Each scene shows the same named points in several views. A view is turned or mirrored, shifted and resized as a whole, has a little noise and may leave points out.
In the rows, zero is written as 128.

Scene 1
View 1
J290: [117 141 118  85 159  88 127 129  74 142 112 107 111 132 131 165 142  97
 197 127 115 149 124  74 136  90 106 106  60 141 166 152 132 128 119  82
 151 124 147  83 169  88  93 131 116 109 102 158 110 111 121 152 126 113]
J408: [103 147 130 104 133 117 112 110 119 169 114 127  96  86 149 152 140  84
 192 115 130 164 105 110 133  88 119  99 116 150 120 128 151 146  88 100
 145 156 181  95 150  64 130 145 140  83 107 163  97 126 147 166  55 114]
J129: [117 137 127  95 138 145 114 129 130 220 124 147  63 104 148 187 145  85
 180 126 174 159 105 104 114 105  99  99 128 166 105 112 154 133  98 128
 135 143 164 108 113  63 126 149 160  50 122 141 126 147 157 147  37 113]
J522: [105 158 140 111 136  90 117 108  94 129  97 105 123  77 149 134 143  70
 203 106 106 162 110  99 155  70 140 101  87 162 141 159 137 146  83  86
 135 159 171  79 177  71 115 128 123  96  89 190  90 121 155 157  73 108]
J827: [105 139 152 116 108 131 144 162  69 162 107  81  88  66 174 156 150  48
 232 134 167 115 107  70 149  49 141 133  60 188 131 208 149 147  93 123
 104 131 162  82 179  79 125 105 137  78 128 193 105 120 139 128  44 102]
J778: [ 94 144 138 111 127  94 124 127  81 127 114 100 121  73 154 128 134  68
 218 118  97 145 106 100 141  68 137 116  82 135 141 161 147 162  97  85
 146 164 192  80 187  77 126 132 132 109 113 193  71  99 116 178  81 111]
J190: [129 133 117  87 179 120  72  93 170 233 135 215  80 116 117 180 122  94
 134  97 109 213  95 160  77 160  82  65 192 118  90   4 149 151 101 111
 184 211 191 121  61  52 112 197 192  42 104 128 109 156 155 210  46 125]
J642: [ 99 150 140 114 133  98 102 100 119 148 113 135 117  63 148 127 129  68
 192 101  91 176  98 131 132  87 135  95 128 137 116 113 149 166  81  89
 155 195 202  89 154  61 129 151 149  88 101 187  71 120 143 193  52 114]
J361: [ 97 153 124 100 144  81 117 103  92 119 110 106 127  97 138 131 136  93
 201 113  88 163 115  99 145  81 124 101  85 127 152 144 141 149  98  69
 159 154 181  81 185  75 117 139 116 120  96 174  80 102 124 177 106 115]
J302: [132 141 136  93 157 105 124 138  83 175 104 122  95 115 139 179 147  71
 190 120 144 151 117  79 134  92 115 103  74 180 147 147 127 126 108 107
 128 137 136  89 139  80  86 126 137  70 100 168 128 138 157 132  83 109]
J368: [122 140 131  98 169  94  90 104 127 180 120 173 109  97 126 156 122  75
 164  96  86 192 100 140 102 126 110  81 143 128 119  64 137 157 101  93
 170 204 187 100 110  64 102 170 168  70  97 166  92 135 143 200  70 119]
J975: [106 134 103  80 139 144 125 131 119 206 132 126  60 139 142 192 150 121
 189 148 180 145 117  82 118 102  79 106 101 139 129 131 160 120 114 112
 148 100 158 109 139  73 131 146 134  82 131 114 128 125 126 142  81 119]
J455: [131 138 139  95 169  82 109 130  84 159 110 142 117 104 129 160 129  63
 182 105  94 168 111 105 118 108 118  95  93 148 146 110 124 148 110  92
 151 182 160  89 132  79  82 144 152  79  96 181 102 129 139 173  93 113]
J720: [137 120 125  83 175 121 100 142 117 228 135 180  74 126 125 195 127  79
 162 119 133 171 104 119  81 140  84  92 132 135 117  62 140 144 123 120
 163 178 166 112  83  73  93 168 184  48 123 140 121 145 130 181  69 120]
J930: [111 146 151 118 146  86  97 110 107 147 111 147 126  53 144 126 122  46
 190  90  71 180  96 138 122  94 143  95 128 140 118 103 138 175  86  91
 156 220 203  87 141  64 112 152 164  77  96 204  68 124 143 203  51 112]
J267: [104 175 128 106 135 102 110  72 131 142  86 111 111  91 144 144 157  98
 182 100 133 182 117 100 173  74 131  81 108 183 133 150 139 120  63  85
 131 134 153  86 169  57 125 132 105  89  69 165 111 141 197 132  61 109]
J7: [ 92 152 122 104 129 124 103  93 143 175 120 137  92  85 147 146 139  97
 185 114 130 176 103 124 130  93 115  92 141 136 107 109 161 148  81  98
 154 161 195 101 147  56 147 158 142  83 108 152  90 125 148 178  46 117]
J238: [104 121 118  90 150 113 110 136 105 181 143 148  94 107 137 158 120  89
 192 128 107 156 103 116  93 114  96 108 118  97 125  92 156 163 122  98
 174 173 200 103 135  77 123 165 164  91 136 150  81 104  89 206  87 124]
View 2
J129: [123  94 123 104 144 154 118 151  99 161 130 142 130 148 133 110 101 114
 110 153 135 120 126 123 140  66 128 126 150 156 130 121 107 141 103 132
 125 109 125  85 119 167  89 131 131 113 154 126 170 143 102 134 131 158]
J930: [147 138 123 118 156 134 162 121 125 160 149 179 142 162 115 145 133 127
 112 153 143 136 103 115 131 129 157 155 135 145 131 120 101 119 123 133
 131 113 169  85  98 145  79 138 125 128 167 119 150 170 140 109 131 170]
J720: [143 105 110  76 182 157 103 160  98 134 151 141 140 141 131 118 100 115
 124 153 150 135 126 106 133  82 128 146 149 155 152 122  98 157 108 117
 127 120 134  92 121 161 101 156 129 109 159 125 171 181 128 142 121 177]
J267: [136 123 124 138 114 157 138  98 127 186 130 129 117 161 140 128 138 106
 112 132 131 114 110 122 138 109 132 128 135 156 123 128 122 106 111 148
 150 102 123  83 114 159  78 117 121 120 158 130 138 142 106 119 145 110]
J408: [126 115 122 119 137 150 143 121 121 161 130 148 142 156 127 123 119 109
 111 147 130 125 119 114 131  99 139 135 139 153 130 117 115 125 112 138
 127 117 140  87 112 159  87 126 123 123 160 120 155 145 119 122 129 153]
J778: [115 132 126 127 118 139 165 100 128 163 115 149 160 175 107 127 121 109
 117 130 128 129 111 105 117 133 149 147 129 157 125 118 124  99 113 126
 115 114 161  83  97 149  88 119 115 124 182 115 130 132 131 119 111 160]
J190: [173 112 104  80 214 160 112 158 117 126 184 166 130 120 146 139 122 115
 114 178 151 136 124 112 142  77 135 146 152 141 162 112  87 179 125 145
 147 138 134  97 131 162  94 165 134 123 133 123 195 214 140 125 144 172]
J302: [124 115 121 105 125 154 112 129  98 170 122 117 128 168 124 112 108 116
 126 123 145 124 114 112 130 103 126 140 138 166 128 138 115 112 100 111
 129  91 129  82 108 157  90 133 122 102 179 132 131 144 108 142 120 141]
J7: [131 113 121 122 145 151 149 119 130 156 137 154 143 147 131 127 123 104
 106 156 125 122 122 115 132  93 140 132 141 150 134 109 114 134 118 149
 131 128 139  89 117 162  88 126 124 130 150 118 167 150 123 118 134 153]
J455: [141 132 116  99 149 148 127 122 111 156 140 137 139 165 119 129 120 118
 128 131 150 135 109 104 126 126 138 154 134 158 139 131 108 118 111 113
 132 105 147  85 105 149  91 144 120 110 178 127 134 169 132 133 119 155]
J827: [ 93 107 137 129  92 137 149 128  96 186  93 142 142 184 106 104  98 122
 111 128 128 119 114 125 129  97 140 131 139 164 105 130 121  92  96 115
 105  84 147  74  94 156  80 108 123 111 185 125 132  98  96 129 115 157]
J975: [107  91 116 100 132 167 111 131 110 147 114 109 149 148 134  99  94  90
 120 136 123 119 138 104 125  73 115 124 145 166 140 116 125 138 100 129
 118 123 114  90 127 172 105 127 119 111 161 123 159 132 108 147 112 147]
J522: [127 132 126 131 116 143 152 101 125 177 123 141 138 172 119 129 131 113
 116 129 134 125 107 114 128 128 143 142 131 157 122 126 120  98 112 131
 131 102 148  81 101 151  81 121 119 120 175 124 129 139 120 119 126 138]
J361: [125 137 120 123 124 150 154  87 139 159 124 130 156 168 118 130 131  98
 123 124 129 130 113  97 116 140 141 148 126 159 134 119 129 104 115 132
 128 121 148  87 107 152  93 125 111 123 178 118 126 146 136 123 114 142]
J238: [124 117 114  94 162 150 141 128 124 127 134 148 170 150 117 123 107 100
 122 147 132 136 128  94 117 108 139 149 139 155 149 109 114 141 116 125
 112 139 153  93 115 157 105 141 119 124 167 112 159 161 144 132 105 183]
J368: [157 128 112  98 178 150 132 131 123 142 161 158 139 145 129 139 127 116
 120 155 147 136 114 107 132 112 143 153 140 148 147 119  99 142 121 133
 139 125 148  91 114 152  91 151 125 122 158 122 162 190 141 123 130 165]
View 3
J290: [148 181 133 131 100 133 139 132 130 133 141 108  90 136 139 100 129 130
 118 146  89 106 122 143 117 143 109 133 132 115 146 137 100  93 130 134
 144 130 104 128 161 131 128 136  95 149 127 145  90 134 148  64 133 108]
J642: [176 127 144 129 101 163 155 123 135 133 172 112 102 121 155  79 139 126
 149 114 114 148 115 112 138 121 127 109 117 163 122 144 123 117 108 133
 137 126 115 134 113 149 170 163 154 125 122 133  87 123 156  57 123 124]
J930: [190 122 143 134  93 158 155 126 134 149 184 108 103 117 151  78 145 128
 155 110 122 146 113 115 142 115 128 105 109 166 107 143 113 127 105 132
 150 133 117 130 115 154 172 169 160 123 122 123 108 132 161  58 120 124]
J7: [172 143 148 114 118 151 162 106 139 108 161 120 103 121 158  93 129 125
 141 117 119 147 109 109 129 118 140 109 123 145 141 149 133 111 112 138
 110 117 123 129 113 156 175 144 156 127 118 140  68 104 147  65 117 125]
J302: [156 188 146 111  92 120 132 114 140 127 150 113 102 148 148  96 116 138
 117 136 112 113 115 147 105 136 123 130 114 102 133 153 104 102 105 133
 143 122 128 103 153 145 136 137 123 155 126 127 106 115 152  71 116 105]
J778: [150 147 134 144  85 159 143 143 133 137 158 118 102 135 152  73 135 127
 121 127 101 138 126 135 131 145 101 116 123 159 133 139 114  91 106 123
 154 121 105 143 117 140 146 164 123 146 124 139  71 142 155  50 140 124]
J267: [146 150 151 106  99 175 128  93 149 112 149  98  94 150 158  70 111 147
 143 134  79 135 118 113 113 139 135 132 121 127 144 148 136 105 104 138
 121 119 122 107 135 118 145 147 140 143 135 140  94  84 143  49 112  94]
J361: [155 146 133 141 101 162 148 135 130 135 153 106  91 125 145  84 138 128
 135 134  86 128 125 124 133 139 110 122 131 151 140 132 114  99 127 132
 143 131  98 143 136 129 146 154 115 136 126 148  81 134 149  54 136 115]
J455: [180 160 141 127  97 130 146 124 130 147 167 106  97 125 141  99 137 130
 139 128 114 117 113 133 126 120 125 119 115 127 118 142  98 120 118 136
 151 138 116 118 152 148 150 147 130 135 124 127 118 132 157  70 118 113]
J975: [154 201 145 103 127 106 158 107 137  93 135 133 103 130 150 124 116 122
 107 138 123 116 107 138 107 128 133 121 134  97 165 153 119  90 124 141
 102 113 126 121 144 161 151 113 120 147 115 147  55 107 140  82 120 123]
J720: [204 180 148 106 128  89 172 107 129 124 169 125 104 106 141 138 137 118
 139 120 154 115  96 129 122  94 152 106 115 105 124 154  99 131 127 148
 118 134 135 111 151 183 175 122 149 122 111 123 106 120 154  97 103 129]
J408: [164 155 146 117 106 145 151 113 140 116 158 118 104 131 156  91 126 129
 132 123 115 138 113 123 122 127 129 115 121 136 138 150 124 105 108 135
 124 118 123 124 123 151 161 146 144 138 122 136  78 112 149  64 120 120]
J368: [205 139 146 120 120 133 169 111 129 138 179 107  96 103 142 111 146 122
 162 114 127 130 104 109 138  97 148 106 116 138 116 143 109 138 127 145
 128 141 120 123 139 163 177 144 155 111 118 128 114 121 155  77 109 123]
J522: [150 147 142 129  85 167 132 123 140 133 157 106  99 144 154  67 125 139
 132 130  92 136 124 128 123 143 114 125 118 146 131 143 120 100 102 128
 148 122 113 123 128 129 144 160 130 147 131 135  91 119 152  49 127 108]
View 4
J720: [138 115 113  87 122 141 103 134 124 153 164 150 149 147  96 158 110 109
 119 145 153 147 133 154 144 179 140 145 112  96 127 166 163 120 130 109
 118 140 216 124 179  87 173  86 118  93 157 117 137 165 163 153 138 143]
J975: [117 137 136 114 144 159 107 129 126 137 155 105 139 117 126 164  92 134
 149 173 139 131 110 153 133 175 126 154  94 117 129 110 129 130 168 122
 129  89 153 130 165  85 160 108 120 121 110 118 138 151 143 148 157 128]
J129: [126 132 106 109 127 167 120 122 125 139 130 124 151 130 141 168 114 122
 148 137 144 164 127 136 130 171 126 156 102 114 153 128 143 132 148 112
 116 122 182 134 167  94 180 104 126 111 115  97 128 168 148 162 138 141]
J778: [132 172 121 142 155 165  87 118 191 152  94 122  81  95 141 185 135 159
 156 160 135 142 112 103 155 106 113 111 116  81 168 140 137 151 131 132
 113  72 171 143 136 122 149  88 106 100 161 135 167 132 112 186 151 149]
J302: [103 152 128  86 137 155 125 131 128 145 101 124 119  85 112 163 135 147
 145 152 138 168 124 131 146 149 119 138 105 108 133 110 142 161 129 114
 118  82 187 133 176 119 163 101 108 116 124 119 162 141 142 179 140 152]
J238: [152 136 120 130 144 147  74 126 170 155 160 136 112 141 117 176 103 129
 132 163 148 117 115 137 152 145 134 123 116  79 146 174 149 117 141 124
 120 111 189 129 147  90 155  82 113  90 176 135 147 150 137 159 153 136]
J642: [139 151 103 143 141 168 101 127 195 151 102 145 105 124 146 167 140 134
 143 143 136 155 132  90 134 116 112 122 116  82 172 163 164 140 119 131
 110 120 194 155 139 106 159  79 113  91 178 121 142 144 124 170 139 155]
J7: [133 139 107 146 141 174 109 129 176 142 124 132 128 134 154 159 121 125
 146 150 134 148 130 103 119 141 113 142 104  99 165 146 159 129 141 133
 117 125 174 155 142  87 162  90 122 102 152 112 125 150 129 151 143 143]
J290: [103 162 151 103 157 146 103 139 155 149 117 117  93  77  99 158 123 159
 142 186 133 132 111 131 150 134 116 123 106  95 120 114 139 157 135 129
 128  58 168 137 163 112 137  93  98 114 147 145 174 119 129 168 157 145]
J455: [121 147 125  96 138 145 107 137 157 155 112 147 107 104 100 159 139 139
 129 154 141 154 130 121 150 136 121 123 116  86 134 149 161 153 112 121
 116 100 208 136 167 115 155  80 103  96 172 134 163 135 140 174 140 157]
J361: [117 167 135 136 159 159  97 136 194 150 104 128  83  91 125 160 134 156
 143 178 129 133 118  99 140 111 106 114 111  84 145 135 151 152 128 141
 122  75 170 152 141 110 135  83 102 102 171 143 163 119 115 166 154 149]
J408: [125 148 113 131 140 169 110 126 166 144 112 128 120 117 144 165 127 135
 149 150 135 154 126 109 131 137 114 136 107  99 160 137 150 140 137 126
 116 107 177 147 149 102 162  93 117 105 144 115 140 147 129 165 143 147]
J930: [143 149  98 132 134 162  99 126 194 157  97 159 102 127 136 170 150 132
 136 133 141 162 138  90 143 113 116 116 123  74 173 177 171 144 104 127
 107 128 215 151 143 115 164  71 111  82 192 123 148 146 128 178 133 163]
J368: [137 127 108 113 130 150 106 141 171 155 136 164 127 142 111 147 131 115
 120 147 142 149 143 113 132 144 123 131 116  82 142 180 181 130 110 126
 115 144 218 147 158  91 160  71 113  85 192 125 135 148 145 152 135 154]
J267: [ 92 158 123 126 147 179 143 143 169 134  78 126 119  88 150 138 147 144
 154 159 119 174 136  83 107 130  92 145  95 114 149 100 162 165 127 139
 120  97 166 170 152 104 151  97 112 119 132 113 137 127 124 156 138 156]
J190: [146  93  97 107 116 148 112 148 150 151 177 177 168 186 108 130 112  81
 104 137 149 148 155 128 112 182 132 154 111  92 133 197 199 105 119 122
 119 193 231 148 168  60 173  71 124  80 189 110 103 168 167 125 128 147]
J522: [113 168 120 129 149 169 115 128 181 146  78 127  94  86 141 166 147 155
 154 155 130 163 125  92 138 112 104 123 109  93 160 124 150 163 122 132
 114  82 176 153 147 122 150  90 107 107 152 125 160 129 118 180 143 157]
J827: [121 177 113 122 143 176 106  99 143 143  74  96 100  77 159 208 134 167
 178 137 141 171 104 125 162 125 120 129 109 108 180  99 105 163 147 109
 107  56 159 125 154 141 175 115 117 120  98 108 169 153 120 208 146 147]
View 5
J238: [184 123 103 150 190  87  85 162  73  97 134 138 108 114 152 122 168 115
 178 137 156  99 153 111 178 114 150 190 178  88  81 201 159 168 115 107
  70 184 138 113 142 105 154 105 193 140 117 153 115  89 185 135 196 137]
J290: [178 138 177 178 133 101 117 165  88 117 192 114 145 120 194 140 117  67
 132 159 144 109 140 154 147  98 139 196 139 138  77 170 150 138 125 102
 157 180 107 109 117 147 132 135 156 128 145 155  87  80 133 107 144  93]
J455: [212 129 147 123 164 122  86 159  91  96 146 102 146 143 199 118 146  85
 145 116 158 117 121 106 120 111 150 194 138  98  83 221 162 125 115  93
 115 181 128  96 120 129 143 118 174 133 136 116 102  82 132 129 154 114]
J368: [190 114 124  93 185 126  56 147  71  87  90 113 110 134 179  95 149 100
 169  92 151 110 133  80 123 127 163 198 157  54 100 226 157 132 110 108
  62 178 145  92 118  89 160 101 193 133 102 106 121  79 150 149 175 147]
J190: [168 103  73  55 183 124  39 134  41  64  40 117  54 120 186  71 154 101
 207  67 123  96 150  69 118 173 164 192 170  18 125 249 142 110 136 124
  42 194 174  62 102  16 189  81 202 151  50 117 147 100 177 158 214 191]
J267: [118 133 214 103 136 147 102 108 121 110 122  64 124  93 181 134  96  64
 126 124 132 100 139 127 126 104 157 250  85 111 132 186 170 143 108 117
 160 154  97 113  97 155 139  90 156  75 115  99 129  86 122 112 102 121]
J129: [147 137 107 101 161 110 115 122 113  71 125  73  88  85 184 137 170  89
 175 127 125  84 155 128 154 145 138 221 102 112 127 248 172 131 152 111
 160 190 131  92 113 110 168  60 166 113  90 133 157 134 181 110 175 162]
J642: [172 122 158 105 198 127  72 131 109 105 103  98 134 113 145 123 151 114
 150 114 169 109 131  81 150  92 166 226 132  76 102 212 182 176  82 104
  72 155 118 129 136 152 141  89 190  97 128  93 125  77 152 140 140 133]
J522: [168 135 193 130 168 130 101 133 125 112 148  82 155 114 167 141 131  88
 125 136 163 111 128 114 142  82 155 231 106 119  99 198 181 163  94  99
 134 157  99 129 126 181 128 103 167  88 147 101 113  80 130 118 115 106]
J827: [175 160 152 152 172 105 153 131 169  93 198  56 159  90 165 185 188  98
 134 168 165  96 137 144 177  87 134 233  71 174  99 239 204 171 122  84
 203 171  93 135 143 217 130  68 154  83 163 122 138 128 164  91 129 112]
J778: [181 135 174 157 185 108 104 148 123 119 163 104 160 112 145 150 153 108
 134 151 178 112 134 115 171  69 155 221 131 122  79 191 184 189  84  94
 108 157 101 143 148 190 125 107 178  98 162 118 105  78 151 122 132 103]
J720: [196 124  74 104 167 104  85 154  67  65 118 111  89 125 205 106 174  91
 190 107 131  97 144 108 134 158 142 180 154  80 100 252 150 106 155 105
 111 208 159  68 113  62 175  91 181 159  86 143 133 115 174 131 211 161]
J7: [130 123 147 108 178 118  87 121 101  99  99  96  97  85 146 126 142 103
 164 124 141  93 155 106 163 115 158 233 128  85 121 204 171 168 106 121
  96 163 120 118 123 123 154  76 182  97 101 117 141  95 172 130 155 149]
J302: [186 145 151 134 139 118 123 146 115  89 175  77 138 119 214 143 144  66
 140 138 139 104 133 142 128 119 134 205 102 136 100 226 166 114 142  95
 186 189 115  92 111 145 145 102 152 122 131 131 116 109 135 104 145 115]

In a view up to two points have been moved. Name them for each view, in the order of its rows, or write none.
view 1 -> J129
view 2 -> J408, J190
view 3 -> J7, J361
view 4 -> J302
view 5 -> none
